Each row is a point on a tangle of strands that fork and nearly touch. The rows are in no order.
Two points are linked if the straight distance between their rows is under 8.67. Some points are linked to none.
pasiv: [-6.39 -2.47  0.55 -1.94  1.15 -0.65 -0.17 -0.46 -3.25  1.73  1.44 -0.87
 -4.87  1.99 -1.97 -1.21 -1.36 -1.05  3.34  2.09 -0.83 -0.94 -4.54 -1.73
 -0.09]
sokad: [-4.90 -0.19  3.86 -1.03 -0.63  3.13 -1.88  0.60  1.80 -0.90  2.38 -2.15
 -3.31  2.01  0.32 -1.62  0.30 -1.53  0.93 -1.06 -3.48  0.36  1.27 -0.93
 -0.79]
kefo: [ 0.88 -1.42  0.05  1.58  0.33  0.61  5.04 -3.23  4.09  3.27 -2.05 -2.35
  0.47 -2.35 -2.83 -1.89 -2.64  0.25  2.13  0.63  4.79  1.33  1.06  1.27
 -8.08]
revo: [ 1.59 -3.14 -4.22 -0.18 -1.16  0.96 -2.05 -3.51  0.07 -0.92  2.95 -0.25
  0.12 -0.95  0.39  2.36 -0.37 -1.76 -1.50 -0.98 -7.74  0.59 -0.38  2.26
  6.98]
tafu: [ 0.41  0.88  0.31  1.24 -2.31 -1.59 -2.10  1.59 -0.07 -1.61  1.33 -0.32
  2.83  4.18  2.90  0.27  0.50 -1.80 -1.16 -1.23 -4.22 -1.55 -0.63  1.95
  5.51]
suti: [ 0.69  1.66  3.71  1.40 -2.47  3.19  3.50  0.29  1.14 -4.80  0.98 -2.21
  2.69  5.23 -2.80  2.08  1.05 -3.49  0.27  4.87  1.55 -5.97  0.62 -2.60
  0.07]
Tol: [ 0.82  1.79 -0.29 -2.63  5.44  2.13  0.55 -0.52  1.18  0.59 -5.62  5.34
  5.92 -1.38  6.29  1.44 -1.48 -0.97 -5.07 -0.02 -3.03 -2.26  1.11 -0.32
  2.65]
serir: [ 2.08  1.85 -3.38 -0.95 -1.98 -2.52 -1.81  2.80 -3.77 -3.22 -1.59  0.29
  0.55  1.25  1.54  1.57  1.24  2.32  5.32  0.43  0.96  1.68  0.31 -2.48
  3.55]
ruve: [ 1.87 -1.07 -4.16  0.56 -1.81 -2.07  1.34 -2.71 -1.44  1.21  1.57 -1.86
  0.37 -0.80  3.25 -1.20 -1.59 -0.31 -1.79 -5.36  0.94  1.87  1.19  5.30
 -1.18]
peza: [ 2.35  2.26 -1.96 -1.43  2.88 -4.45 -4.82 -1.51 -6.37 -3.66  2.40  2.09
  0.68 -2.03  0.63  3.67  3.92  4.86 -1.51 -2.22  0.88 -0.81 -0.60  0.15
  1.59]
bubu: [-5.75 -1.11  4.15 -0.78  1.11  1.26 -2.56  0.82  1.28  3.64  3.03  3.09
 -3.11  1.36 -1.32 -1.10 -3.29  1.02 -0.61  0.59 -2.52  0.73 -3.18 -0.89
 -1.37]
supop: [ 7.80  2.49 -1.20  4.91 -2.49 -0.13  3.84 -0.44  2.76 -4.30 -1.31 -0.06
  1.14  5.13  1.54  3.06 -0.12 -1.17 -1.08 -0.01 -0.70 -3.74 -2.97  0.08
 -1.21]
Zokog: [ 1.90  1.47 -2.24 -0.47 -1.26 -0.85 -0.75 -1.23  0.79 -2.10  4.75 -2.43
 -2.32  4.27  3.37  1.50 -0.74 -0.92 -0.45 -2.95 -2.80  1.27  0.87  2.85
  3.45]
Valud: [-1.85 -0.22  4.07  0.27 -1.76  3.88  0.71  0.95  3.10  0.14  1.32 -1.58
 -2.98  0.34 -0.58 -1.28  0.44 -1.46  1.58 -1.47 -0.99 -0.09  3.17  0.23
 -3.19]
Kigem: [-0.82 -2.27 -0.32 -4.20  3.70 -1.84 -4.79 -3.44 -6.69 -2.65  4.11 -3.75
 -2.04  1.31  0.36  0.53  0.25  3.56 -0.76 -0.74 -0.07  2.59 -3.06 -4.48
  4.26]
Kaz: [-0.82 -1.40  4.43  3.15 -0.50  1.42 -1.79  0.86  5.30  2.80  0.36  5.83
 -2.13 -2.46 -2.89  2.18  7.28 -0.92 -1.35  5.23  2.28 -0.98  0.42 -2.65
 -1.74]
giluf: [-3.91 -3.08  0.31 -0.65 -0.29 -0.48 -1.21 -0.62 -4.10  1.77  2.67 -0.64
 -1.27  0.33 -0.11 -1.61 -2.64 -0.33  1.66  1.16 -3.10 -0.42 -5.31 -0.89
  3.07]
dibu: [ 6.34  2.52 -0.15  3.31 -3.89  0.56  5.49 -0.20  0.60 -4.73 -0.97 -1.30
  1.51  3.07  1.80  1.95  0.18 -0.11 -1.44 -1.33  2.94 -1.64 -1.36 -0.02
 -3.13]
Tidib: [-1.67 -0.81 -3.96 -1.37 -3.10  0.66  2.08  2.14 -2.23 -1.37  0.32 -2.74
 -2.96  1.11 -3.22 -0.16 -2.04 -1.79  6.63  2.44  1.98  0.36  0.42 -2.57
  1.26]
keda: [ 3.85  2.85  3.27  3.77 -2.30  3.01  3.93  1.21  4.06 -5.27  0.80 -0.72
  0.55  5.15  0.39  2.98 -1.22 -2.21 -0.27  2.62  1.86 -4.28  0.56 -1.45
 -0.71]
Deran: [ 1.05  1.00 -0.57 -1.01  4.21 -3.31 -6.26 -2.15 -4.79 -2.23  3.63  2.35
  3.11 -4.03 -0.30  2.48  3.80  3.61 -5.03 -1.83  0.99 -1.58  0.49  2.75
  0.52]
miv: [-1.75 -1.78 -2.33 -1.19 -1.25 -2.55 -1.37  0.25 -6.68  1.33  0.39 -1.35
  0.50 -0.17  1.07 -1.29 -0.06  0.09  1.63  0.16 -2.33  0.64 -4.08 -0.53
  4.12]
tof: [ 1.54 -1.70  2.48 -0.07 -2.36  2.99  3.56 -0.01  3.87  2.26  2.20  3.60
  0.17 -1.90  0.43  0.12 -2.41  0.77  1.91  0.32 -0.63 -0.19 -3.89 -1.65
 -4.05]
Zopem: [-2.68  0.89  0.82 -1.77 -1.65 -0.95  0.61  3.34 -5.85  2.15 -0.84 -2.98
 -1.95 -0.09 -0.65 -2.62  0.32  0.75  2.64  1.20  2.65  0.52  0.82 -0.91
  0.83]
dabu: [-1.91 -0.30 -0.84 -2.54  0.27 -0.82  0.68  3.61 -2.41  4.93 -1.27  0.80
 -5.31 -1.42 -1.78 -0.70 -2.97  2.83  4.68  2.66  1.97  2.76 -1.84 -2.87
  0.57]
kupur: [ 1.14  2.23  0.01  4.61 -2.17 -0.89  1.37  2.78  3.57 -0.97 -2.08 -1.17
  3.38  2.67  2.23 -0.43 -3.16 -0.15 -0.23 -2.32  3.33  0.70  3.78  3.31
 -0.35]
giku: [-1.58 -2.33  1.62 -2.10  2.31  1.41 -3.93 -0.76  1.32  3.67  4.66  1.01
 -1.95 -1.55  2.16 -1.90 -3.93  2.24 -2.64 -1.29 -1.82  4.69 -1.44 -0.79
  3.31]
Dep: [ 0.32 -2.74 -0.02 -1.71  0.32  1.56 -3.70 -1.47  0.09  0.57  5.89 -2.06
 -2.90  0.03  2.51 -0.59 -2.49  0.89 -2.02 -1.85 -3.57  4.13 -0.72 -0.52
  4.97]
luf: [-5.15  0.52  1.03 -1.64  2.12 -1.36  0.20  3.69 -1.52  5.69 -1.41  2.12
 -5.58 -0.07 -4.04 -0.50 -0.74  2.95  1.15  3.57  1.80  1.27 -2.89 -1.64
 -1.65]
Vulud: [ 0.37 -1.12 -2.88  3.91 -4.51 -0.74  0.69  2.34  1.65  0.12 -3.88  0.40
  6.08 -3.70  0.68 -2.10 -2.52 -1.32 -3.18 -2.78 -1.82 -0.13  2.79  1.20
 -0.37]
zonog: [ 4.82 -1.95 -5.90 -0.21 -1.58 -0.38  2.21 -5.24 -1.49 -0.41  4.95 -2.10
 -2.63 -0.08  1.15  2.48  1.16 -1.00 -2.11 -2.25 -4.43 -0.27 -3.05  4.09
  1.65]
mivuv: [-4.87 -0.93  4.60  1.71  3.23  0.26  1.03  1.03  5.82  5.66 -2.33  1.28
 -1.28 -3.97 -6.28 -2.50  2.02 -3.14 -1.11  4.74  2.44 -0.23  2.39  1.55
 -1.94]
suvo: [ 4.32 -0.29 -3.43  5.17 -3.35 -1.36  3.99 -1.13  0.48 -2.26 -2.88 -1.34
  4.60 -1.00 -0.09  0.21 -2.29  0.42 -3.02 -1.47  4.41  0.48  1.09  1.36
 -5.13]
nopig: [ 0.58  0.10  2.34 -1.61  1.38 -1.97 -4.75 -1.23 -0.21  1.51 -0.26 -2.34
  5.87 -4.16  0.35 -4.38  1.20  3.57 -0.89 -1.99  1.03  3.69  0.98  0.54
  2.64]
Nava: [ 1.15  1.90 -0.29  0.49 -2.46 -0.71 -0.65  0.03  2.30 -2.90  3.73 -1.91
  0.98  4.68  1.79  0.73 -1.21 -1.55  0.58 -1.93 -4.24 -1.34  0.25  1.95
  4.40]
muv: [-5.67 -2.32 -0.21 -1.59  0.90  0.52  0.86  0.02 -1.17  1.41  0.03  1.77
 -5.79  1.75 -4.57  0.41  0.10 -2.05  3.71  4.09  0.63 -1.67 -3.38 -1.91
 -2.82]
pom: [-4.76 -1.60  5.08 -0.23  0.15  2.00  1.06  2.73  0.18  3.11 -0.74 -0.61
 -2.82 -1.69 -4.30 -2.61  1.22 -2.09 -0.23  3.01  2.00 -2.69  2.54  0.38
 -2.75]
binu: [ 2.27 -0.88  2.84 -1.08 -0.87  4.04  4.04  0.22  4.82  2.64 -1.64  4.30
 -0.90 -1.63 -0.59  0.88 -0.08  1.34  0.87  1.89  2.46  1.58 -1.97 -2.61
 -6.18]
Tas: [ 0.42 -1.17  0.59  1.09 -1.12  1.15  2.67  0.00  4.26  4.28  3.09  3.13
  0.21 -2.85  0.39 -0.83 -4.69  1.94  1.27 -2.06  0.08  1.68 -2.98  0.70
 -3.60]
bemom: [-1.51 -0.56  0.04  0.74  3.06 -1.44  3.45 -4.07  5.12  5.16 -1.77 -0.70
 -1.24 -1.24 -2.82 -1.79 -1.92  0.81  1.97  0.45  3.07  2.68 -0.18  2.39
 -7.61]
pivi: [-0.93  0.22  2.45  0.91 -0.78  3.12  2.69 -1.15  4.30  0.10 -1.09 -1.63
 -2.99 -0.92 -0.91 -1.07  1.01 -0.42  1.69 -1.63  2.98  0.46  3.96  1.06
 -5.94]
Lotim: [ 2.57 -1.09 -0.21  1.40 -0.99  2.35  5.82 -3.60  1.14  1.11 -2.94 -3.39
  1.68 -1.53 -2.36 -2.16 -1.10  0.76  0.17  0.70  6.63  1.12  1.21 -0.07
 -7.78]
mavo: [-2.17  1.15 -4.52 -1.55 -1.62 -1.58 -0.13 -0.08 -0.71 -5.21 -0.97 -2.69
 -1.85  3.15 -1.85 -0.08 -1.60 -0.15  7.22 -0.49  1.70  2.49 -0.31 -2.98
  6.01]
fon: [-0.47  3.24 -0.51  4.54 -0.88 -0.89  2.67 -0.61  4.03  0.83 -1.91 -3.74
  1.62  2.85 -0.42 -0.66 -2.66  0.67  0.59 -0.84  5.15  0.81  5.84  3.57
 -3.17]
fum: [-0.78 -0.89 -3.52  1.74 -4.40 -2.76  1.78  2.41 -4.49 -1.80 -0.40 -1.85
  3.18  0.46 -1.12  0.47 -0.13 -2.50  0.58  1.23 -2.41 -4.65 -3.37 -0.27
  1.70]
bubud: [-0.19  1.62 -3.42 -1.15 -1.07 -1.42 -2.47  1.75 -0.84 -5.00 -1.06 -1.05
  0.79  2.45  0.22  0.76  0.14  1.81  6.91  0.51  0.78  2.57  0.31 -3.99
  5.54]
Rore: [-1.26  0.60  1.38  1.67  1.03  1.68  3.53 -3.60  3.82  0.53 -2.91 -2.81
 -3.33 -0.82 -2.40 -0.60  3.43  0.00  0.82 -0.50  4.57  0.58  6.26  2.15
 -7.14]
mobud: [ 1.93 -1.18 -0.12  2.68 -5.06 -0.06  3.36  3.35 -3.82 -1.69  0.79 -1.91
  3.67 -1.21 -3.22 -0.28 -1.43 -3.74 -2.45  2.95  2.42 -4.47 -0.72 -1.77
 -2.15]
Vubom: [-2.72  1.47  4.05 -3.62  4.35 -1.44 -1.52  0.70 -2.03  3.50 -1.57 -3.13
 -1.07 -3.35 -2.34 -5.19  1.66  3.95  0.27  0.22  3.69  3.25 -1.49 -0.97
 -0.09]
vezo: [ 3.49  2.01 -1.05 -0.85  6.49 -4.54 -3.20  0.19 -4.30 -2.05 -1.24  5.21
  0.19 -1.08  4.26  2.90  4.02  1.80  0.23 -0.91  0.35 -3.95 -2.38  1.20
 -0.42]
Kip: [ 4.14  0.55 -1.27  4.84  1.32 -1.16 -0.29  1.31  3.77 -1.63 -3.63  2.64
  0.05  3.91  4.84  1.07 -1.65 -3.78 -1.78 -0.90 -4.79 -4.08 -1.47  1.83
  3.32]
reda: [ 1.77  2.38 -0.82  4.32 -2.39 -1.42  0.22  2.77  2.90 -1.85 -0.78  0.60
  1.46  3.71  4.56  0.83 -1.59 -1.15 -1.29 -3.46  0.68 -0.93  1.79  2.93
  0.96]
pima: [ 0.36 -1.62 -2.72  0.54 -0.10 -1.74  0.62 -2.41  0.31  3.22  1.56 -1.92
 -0.71 -1.67  2.64 -3.18 -2.66  0.77  0.18 -4.77  1.74  4.80  1.77  3.84
 -1.17]
Nufo: [-1.14  0.22 -6.08 -0.18 -3.20 -1.57  2.63  2.08 -1.77 -3.49  0.32 -2.53
 -0.63  3.00 -2.76  0.39 -1.50 -1.75  6.19  1.15  1.61 -1.05 -0.68 -1.36
  3.51]
Lufel: [-4.14 -0.60  3.37  0.56  1.86  0.25  1.48  1.76  0.78  5.19 -2.31 -0.24
 -3.94 -3.38 -6.00 -2.33  3.75 -2.80 -1.17  4.70  3.73 -2.28  4.60  1.16
 -1.55]
Nobuv: [ 0.10 -0.96  3.32  1.10  0.85  3.23  2.27 -0.27  7.99  3.60 -2.31  1.68
 -0.63 -3.10 -5.02 -0.59 -0.96 -0.54  0.60  2.96  3.34 -0.04  2.20 -1.07
 -5.80]
Zuf: [ 3.40 -2.91 -5.64  0.42 -0.72  0.48 -0.55 -5.74  1.97 -0.39  5.81 -2.01
 -1.96 -0.11 -0.07  2.07 -0.63 -0.48  0.25 -1.21 -6.46  0.73 -2.69  2.57
  4.90]
Tove: [-0.22 -1.58 -2.69  1.59 -4.74 -1.14  3.43  2.26 -4.81 -1.21  0.70 -2.82
  1.13  0.49 -3.17  0.27 -0.84 -3.03  1.95  3.00  0.84 -4.30 -2.45 -1.51
 -0.72]
Dapip: [-1.44 -2.79  5.55 -1.00 -1.24  4.71  1.14  0.61  0.96  0.50 -0.11  1.81
 -1.15 -0.38 -3.59 -0.18  2.45 -3.23  0.53  5.49  0.92 -3.36 -0.64 -3.44
 -3.96]
Ver: [-6.78  0.48  2.93 -1.13  1.66 -0.44 -0.98  2.29 -0.42  4.62  0.59  3.24
 -3.43  0.65 -2.85 -0.17 -1.16  1.66 -0.91  2.54 -0.18 -0.16 -3.26 -1.30
 -2.01]
Vuri: [-0.48 -0.70 -3.76 -1.70 -0.41  1.00 -1.49 -2.50 -0.79 -0.98 -0.67  1.64
  3.02 -0.68  1.07  3.34  1.52 -2.53 -4.30  0.44 -8.36 -0.50  0.35  2.52
  7.37]
rozu: [ 1.80  3.23 -3.74 -1.42  4.50 -1.07 -2.64 -2.22 -2.03 -5.63 -0.80  6.43
  1.19 -2.05  1.01  7.55  1.89  2.16  2.46 -0.70 -3.60 -1.23 -0.39 -1.29
  1.84]
zito: [ 2.71  0.09 -4.73  4.71 -3.63 -1.83  3.00  0.26  1.61 -1.84 -3.47  0.53
  4.72 -1.55  0.99  0.56 -2.31 -0.97 -2.86 -3.58 -0.16  0.28  2.32  2.94
 -3.41]
folu: [-4.22 -0.70  3.20 -1.34 -2.01  1.22  0.90  3.47 -2.71  2.33  0.01 -2.68
 -0.93 -0.23 -2.55 -3.06 -0.37 -1.73  1.12  2.13  2.12 -2.08  1.01  0.53
 -1.28]
donu: [ 0.65  1.82  1.42 -2.96  3.63 -1.82 -3.90 -0.87 -5.48 -1.36  2.82 -2.26
 -3.68 -1.23 -1.02  0.00  2.02  6.10  1.53 -2.91  1.76  3.15 -0.50 -3.69
 -0.04]
Vaz: [-1.53 -1.08 -3.57  0.19 -3.37 -2.99  0.55  2.15 -6.30 -0.18 -1.89 -1.24
  2.43  0.11  0.57 -0.30  1.07 -1.17 -0.15 -0.41 -2.37 -1.28 -1.73  0.50
  3.52]
Fepep: [-0.36  2.78  2.73 -3.90  4.28 -1.23 -1.54  0.59 -3.62  1.67 -0.65 -2.34
 -4.38 -2.74 -2.56 -1.69  2.26  5.61  2.45 -0.80  3.00  3.69 -0.64 -3.18
 -1.24]
Lep: [ 1.59 -1.55  3.26  0.29 -4.05  3.80  3.49  1.41 -2.56 -1.75  1.48 -2.10
  2.52  0.28 -3.92 -0.70  0.14 -3.33 -0.80  4.52  2.29 -4.37  0.15 -3.99
 -2.87]
pag: [-3.00 -0.21  4.91  1.34  1.26  0.99  1.48  1.42  8.03  4.65 -1.62  3.78
  0.05 -3.02 -5.96 -1.05  0.45 -0.94 -0.10  4.15  2.62  0.10  0.57  1.06
 -4.25]
Pas: [ 5.68  1.24 -1.34  6.04 -0.40 -0.49  1.56  1.53  4.71 -3.43 -2.37  0.94
  0.50  4.27  1.74  1.83 -1.27 -2.69 -1.31  0.56 -3.65 -5.41 -2.67  0.50
  1.41]
takun: [ 1.59  2.55  3.24  4.01 -2.08  0.18  0.87  2.95  3.34 -2.60  0.92 -0.19
  1.01  5.94  2.54  1.59 -1.09 -1.99  0.61 -0.21  0.30 -3.81  0.75  1.20
  1.32]
zifen: [-3.97  0.23  1.71 -0.47  5.36  2.65 -3.11 -0.74  4.27  2.86  0.08 -1.00
 -6.38 -0.21  0.33 -2.95  0.29  1.33 -1.59 -3.90 -0.74  6.40  2.98 -0.33
 -1.79]
moma: [-1.36 -0.45  1.96 -3.92  1.88 -0.21 -5.66 -1.63 -4.01 -2.08  4.41 -3.18
 -0.14  2.65  1.58 -1.83  0.35  1.21 -1.65 -0.99 -1.98  2.12 -0.91 -1.63
  5.76]
vum: [ 3.62 -0.82 -2.31  2.82 -2.75  0.20  5.25 -3.52 -0.29 -0.57 -1.79 -3.53
  3.84 -0.67 -0.93 -1.61 -1.17  0.69 -0.98 -1.52  5.45  0.98 -0.27  1.10
 -6.54]
bugem: [ 1.11  1.25  0.04 -0.12  1.07 -2.69 -3.55  2.18 -0.90 -1.37 -1.70  2.65
  3.54  2.99  5.57  0.64  1.90 -0.94 -2.48 -0.24 -3.34 -1.49 -1.16  1.16
  5.68]
muviz: [ 1.14  1.30  0.28 -3.68  4.76  1.73 -2.81 -1.64 -0.38 -1.19 -2.47  5.76
  6.22 -2.49  4.45  2.94  1.96  0.55 -5.08 -0.13 -2.05 -1.58  1.41  1.65
  2.35]
Devul: [-0.76 -2.22 -1.31  1.02 -3.11 -1.45 -1.39  2.28 -2.66  1.96 -3.10  0.41
  5.41 -4.03  1.87 -2.84 -0.50 -0.45 -2.87 -1.84 -2.19  0.23  0.95  1.28
  1.78]
dok: [-2.34  1.25  1.51 -2.17  2.18  2.97 -2.16 -0.26  1.37  0.64  3.10 -2.71
 -5.18  1.55  2.16 -1.81 -0.79  0.42 -0.78 -4.82 -1.26  4.97  2.89  0.65
 -0.14]
Mar: [-1.43 -1.20 -2.15 -2.66 -1.16  0.28  2.08  3.58 -2.32  2.55  0.13 -0.78
 -5.41 -0.30 -3.01  0.01 -2.20 -0.32  5.85  3.48  1.92  0.96  0.23 -3.27
 -0.20]
teb: [ 2.22  2.44 -5.66 -2.16  1.93 -2.46 -2.09 -0.45 -2.49 -4.98 -3.64  4.70
  1.81  0.07  2.13  4.94  2.22  2.28  3.23 -0.10 -2.72  0.81 -0.84 -2.87
  3.40]
gudo: [ 1.81  1.46 -2.00 -0.17  2.72  0.98  1.87  0.39  2.45 -0.15 -5.30  4.73
  2.99  0.52  5.52  2.23 -2.68 -2.67 -4.67 -1.49 -5.82 -1.90  1.66  1.26
  3.13]
foma: [-2.65  3.12 -0.31  2.34  1.68 -0.33  3.62 -2.44  3.53  0.93 -2.70 -5.17
 -0.95  2.40 -1.78 -0.67 -0.07  0.62  1.47 -0.41  4.93  0.90  7.03  3.61
 -5.25]
giziv: [-1.42 -1.18 -1.45  0.50  1.87 -1.85  2.21 -4.22  1.47  4.84  0.75 -2.80
 -1.53 -0.56 -0.20 -3.15 -2.25  0.64  1.55 -2.50  2.91  2.86  0.63  3.63
 -5.74]
kun: [ 1.09  1.75  0.26 -2.70  4.11 -1.71 -4.52 -1.06 -2.92 -2.07 -1.59  5.70
  5.47 -1.73  3.34  2.46  3.63  1.65 -4.67 -0.86 -0.42 -2.38  0.16  2.11
  1.53]
felok: [-4.07  0.81  3.46 -3.14 -0.10  1.03 -3.89  0.38 -1.52 -0.87  3.17 -3.52
 -1.60  3.76  1.35 -2.25  0.36 -0.55 -0.45 -1.30 -2.64  1.39  0.66 -0.86
  3.77]
zat: [ 2.04  1.24  0.52 -1.75  7.49 -2.65 -3.09 -0.59 -2.97 -0.95 -2.84  6.29
  2.63 -2.19  3.87  1.53  3.57  1.12 -2.56 -1.01 -0.54 -4.78 -1.51  2.15
 -0.69]
bana: [ 0.41  2.97 -1.51 -2.67 -1.36 -1.35 -0.62  4.14 -4.21 -0.90 -1.49 -2.53
 -1.61  0.79  0.25 -0.57  0.95  2.82  5.00  0.61  3.09  2.55  1.88 -2.33
  1.80]
buk: [-3.92 -2.67  2.53 -0.72  0.24  1.39  0.34  0.50 -0.66  1.44 -0.25  3.30
 -3.83  0.79 -4.72  1.33  3.81 -3.00  1.79  6.53  1.92 -3.59 -3.20 -2.49
 -4.09]
remen: [ 2.30  1.75 -4.93 -0.81 -0.41 -3.84 -0.82  2.29 -4.97 -2.28 -3.40  1.67
  1.51  0.88  2.96  2.48  2.99  1.93  2.00  0.23 -0.46  0.78 -1.32 -1.28
  3.58]
fev: [-3.93  0.49  4.18 -1.45  2.93  1.55 -2.96  0.48  4.06  3.92 -0.37 -1.35
 -2.55 -1.76 -0.33 -4.36 -1.07  1.10 -0.48 -1.91 -0.40  4.68  2.40  0.28
 -0.40]
Vuso: [ 2.06  1.72 -4.31 -0.04  3.09 -2.32 -3.98 -2.50 -4.01 -5.13  1.75  4.07
 -0.74 -3.31 -0.32  7.00  2.25  3.68  0.29 -1.94 -2.33 -0.14  1.12 -0.57
  1.56]
Desip: [ 3.20 -1.53  3.78  0.83 -4.85  4.93  3.08  0.96  0.95 -2.28  0.89 -1.95
  3.18 -0.84 -1.58 -0.73 -1.07 -2.37 -0.05  2.24  1.34 -2.05  0.13 -3.53
 -2.89]
Dod: [ 0.00 -0.19 -0.29 -0.73 -0.48  1.78 -0.67 -1.26  0.54 -0.63  5.29 -2.75
 -3.62  1.85  2.84 -0.05 -1.41 -0.55  0.07 -3.80 -3.71  2.48  0.52  2.09
  1.26]
Dorel: [ 3.31  0.29 -0.06  0.60  2.93 -1.52 -3.18  1.37  2.30 -0.91 -2.99  2.87
  1.34  3.95  6.35  0.32  0.47 -2.56 -2.41 -0.39 -4.92 -2.70 -0.91  1.59
  5.67]
Zateg: [ 2.27 -2.64 -4.46 -0.32 -1.11 -0.98  1.69 -3.52 -2.22  1.51  3.86 -1.58
 -1.85 -1.40  3.06  0.30 -0.51 -1.27 -3.00 -3.72 -1.34  1.39 -0.78  5.38
  0.35]
lipoz: [ 1.29 -0.44 -1.74 -2.66  3.45 -2.98 -4.84 -3.69 -6.47 -4.13  4.32 -2.48
 -2.27 -0.06  0.13  2.70  1.99  4.77  0.77 -1.97  1.25  1.70 -1.61 -4.32
  2.75]
gufa: [-0.64 -0.32  0.69 -0.47 -1.68 -2.65 -2.25  1.39 -2.99  2.65 -2.15 -1.58
  5.46 -3.66  1.01 -4.58  0.67  1.67 -1.36 -1.30  0.79  1.75  0.17  1.32
  2.17]
veb: [ 0.64 -3.18  4.71 -0.16 -0.84  3.87 -0.40 -0.32  3.24  1.93 -1.96  5.09
 -1.00 -0.61 -2.83  1.38  5.24 -3.60 -0.15  6.74  1.86 -1.54 -0.09 -4.96
 -2.54]
Kig: [ 2.00 -0.51 -1.76  2.05 -4.85 -0.14  1.48 -1.02  0.82 -3.57  1.18 -0.81
  4.14  0.58 -0.67  1.09 -0.43 -2.66  0.01 -0.25 -6.59 -3.83 -2.25 -0.36
  2.11]
Gotaz: [ 1.43  0.64  1.25 -2.04  2.87 -1.31 -6.60 -0.88 -2.01 -2.24  1.68  2.88
  5.22 -2.83  2.19  0.82  3.84  3.45 -5.16 -1.71  0.23  0.89  1.48  1.82
  2.36]
kulik: [ 2.91 -1.76  2.38 -0.14  0.20  4.27  4.36 -1.30  6.08  2.39 -3.50  2.38
 -0.78 -2.18 -2.94 -0.09  0.68  0.01 -0.03  2.90  4.71  1.74  1.55 -2.50
 -6.58]
vel: [ 0.79  0.55 -3.38 -0.61 -1.76  0.69 -0.16  0.56  0.22 -1.12 -1.98  3.16
  3.56 -0.39  3.72  2.67 -0.54 -2.08 -4.11 -1.62 -6.42 -0.75  1.73  2.93
  4.27]
mem: [ 4.46  0.06  1.79  2.18 -4.83  3.73  4.28  0.37  1.71 -3.45  1.03 -2.14
  2.08  0.65  0.21  0.55 -0.25 -0.93  0.28 -0.37  1.92 -0.84  0.98 -1.05
 -3.32]
nem: [-3.47  1.16  5.21 -2.90  3.14 -0.10 -2.40  0.64  1.06  4.11 -1.71 -3.20
  1.02 -2.63 -1.25 -6.62  0.97  1.90 -0.02 -0.01  2.07  3.26  1.33 -0.17
  1.03]
mut: [-2.67 -0.79  1.45 -1.31  2.01  1.39 -2.17 -0.04  3.36  4.03  4.64  3.80
 -2.89 -0.09  0.91 -0.27 -5.09  2.66 -1.78 -1.52 -2.51  3.81 -2.40 -0.07
  0.01]

A fork is a point with three links, a tip a point with one. Leave the first point through the second and follow the links. Name the first fork or tip that comes.
ruve, pima | nopig
Tas, tof | serir
zonog, Zuf | kun
Vaz, miv | Kaz

A fork is a point with three links. Follow the links from the first point to the second and name the forks in between, in order.
zifen, mobud | Dod
pom, giku | serir
folu, Zuf | serir, kun
zat, Nufo | kun, serir
revo, rozu | kun

Follow the links from the first point to the second, and from the first to the third. Name the last point that the two ways share.
zifen, remen, Desip | Dod
Zopem, Mar, Gotaz | serir
kulik, Tol, dabu | serir
Fepep, bubu, dibu | Dod
